Each scene shows the same named points in several views. A view is turned or mirrored, shifted and resized as a whole, has a little noise and may leave points out.
In the rows, 128 means zero.

Scene 1
View 1
nimol: [ 94 109 130 139 144 143 134  94  94 125 154 154]
Sosuv: [124 116  97 131 112 148 142 105  90 131 149 116]
Ropig: [135 112 108 148 127 138 144  90  77 129 157 118]
zufip: [108 111 147 154 123 126 168  85 132 143 151  93]
nele: [ 92 117 116 131 142 154 121 103 100 118 145 156]
dimo: [105 110  91 106 109 151 151 104  84 144 155 146]
Kov: [123 132 121 159 120 151 123 104 126 112 131  74]
Gano: [121 103 172 186 158 117 147  73 114 118 153 100]
naf: [130 126 117 156 112 142 138  98 120 122 139  67]
boniz: [110 114 116 135 127 145 140  98  92 127 151 137]
bebi: [116 112 128 147 122 136 148  91 108 133 150 111]
kon: [ 99 118 136 137 102 132 168  90 149 149 141  86]
dolem: [125 118 128 151 104 133 162  91 133 138 146  72]
View 2
Kov: [170 116  94 115 141  63 146 172  94  94 147  98]
nimol: [120 113 128 177 144 131 106 130  80 134 140 107]
dolem: [155 155  94 110 103  80 148 188 126 128 128 118]
Ropig: [138 131 116 145 114  98 138 155 103 116 129 123]
Sosuv: [135 131 114 142 142 118 142 149 105 108 148 116]
naf: [163 135  98 116 118  63 154 167 106  96 139 112]
bebi: [139 132 117 143 116 100 130 152 107 120 132 117]
nele: [129 108 126 168 165 142 118 127  82 111 158 102]
boniz: [126 127 123 157 132 121 128 133  95 112 140 115]
Gano: [141 113 110 155 109  49  85 175  77 162 105  95]
zufip: [141 148 103 132 112  94 119 191 114 152 127 106]
kon: [144 163 101 114 118 113 139 202 136 141 143 104]
dimo: [112 141 138 161 130 162 148 119 111 103 143 139]
View 3
Gano: [122 106  90 141 138  84  87 106 155 122  98 106]
Kov: [ 95 131 144 171 129 125 102 130 165 136 119  76]
Ropig: [119 135 132 164 138 104 125 151 143 108 106 133]
Sosuv: [116 140 158 170 136 122 128 165 146 123 119 131]
bebi: [126 123 135 157 147 107 111 147 154 130 106 118]
naf: [108 137 160 173 148 126 117 148 161 153 105  73]
zufip: [137 111 129 146 162  96 100 138 157 152  97  98]
kon: [142 113 144 151 168 110 107 154 160 170 102  88]
dimo: [125 133 164 159 148 121 130 188 147 123 129 161]
boniz: [115 127 145 158 135 115 121 171 147 104 130 163]
nimol: [118 106 129 141 139 109  93 157 153 114 134 158]
nele: [107 115 142 143 133 123  95 164 160 113 151 150]
dolem: [130 129 142 165 156 110 118 138 154 156  89  84]
View 4
Ropig: [136 142 159 128 167 162 114 142 154 118 105 102]
Sosuv: [125 145 144 121 153 136 117 133 141 123 105  93]
dolem: [113 166 163 171 134 136 135 168 117 105  89 103]
nele: [161 103 116 131 176 152 121 115 142 153 132 113]
bebi: [135 146 152 151 154 150 128 149 134 120 105 107]
kon: [113 148 154 183 125 131 137 162 102 123 105 113]
zufip: [130 149 163 180 146 151 134 163 111 118 104 120]
boniz: [142 133 137 135 163 148 121 133 139 132 112 105]
Kov: [152 173 134 152 162 125 147 171 134 100  82  96]
Gano: [162 143 167 186 179 189 147 168 131 103 104 134]
naf: [133 173 152 155 152 132 138 169 133 100  83  95]
dimo: [119 123 134 116 146 133 103 113 137 147 123  96]
View 5
nimol: [117 173 149 114  95 141 138 140 138 101 138 156]
boniz: [128 175 132 110 117 161 139 153 142 100 128 158]
naf: [128 126 102  79 148 124 122 164 117 107 126 167]
dolem: [121 127 102  61 121 135 110 162  98 109 135 176]
Kov: [133 126 112  90 148 101 129 163 130 100 129 168]
Gano: [161 170 139  69  94 113 104 145 147 127 112 211]
kon: [ 97 133 113  70  92 133 114 147  90 107 148 167]
dimo: [103 177 119 119 117 198 157 155 128  99 135 132]
Ropig: [142 170 114  96 131 174 132 164 139 114 111 167]
nele: [118 181 149 133 115 144 153 144 155  98 133 145]
bebi: [129 159 122  87 116 150 128 157 130 111 126 171]
Sosuv: [123 163 109 103 138 173 141 165 127 101 126 144]
View 6
kon: [130 143  75 131  83 103 129 103 146 120 110  91]
Kov: [105 187 109 113 121 100 136 108 127 112 157 130]
zufip: [144 142  93 148  95 100 128 117 125 124 131  88]
Ropig: [134 152 118 120 131 154  79 120 105 131 136 127]
Sosuv: [108 155 113  97 122 155  88 108 117 124 117 131]
naf: [123 181  92 118 122 101 123  91 123 115 147 130]
bebi: [131 147 107 125 107 128 106 122 117 128 134 110]
boniz: [115 139 136 113 111 151  94 132 111 123 125 119]
nimol: [111 126 156 120 102 151  99 152 111 125 132 104]
nele: [ 92 133 163 105  98 155 106 148 117 117 128 117]
dolem: [140 164  73 133 109 102 124  91 130 127 130 106]
dimo: [112 136 129 107 112 167  84 127 114 129 113 117]
Gano: [163 146 126 164 118  99 127 138 100 128 183  93]

In a view up to two points have been moved. Name them for each view, in the order of its rows, or write none.
view 1 | none
view 2 | Ropig, Sosuv
view 3 | naf, boniz
view 4 | nele
view 5 | nimol
view 6 | dimo
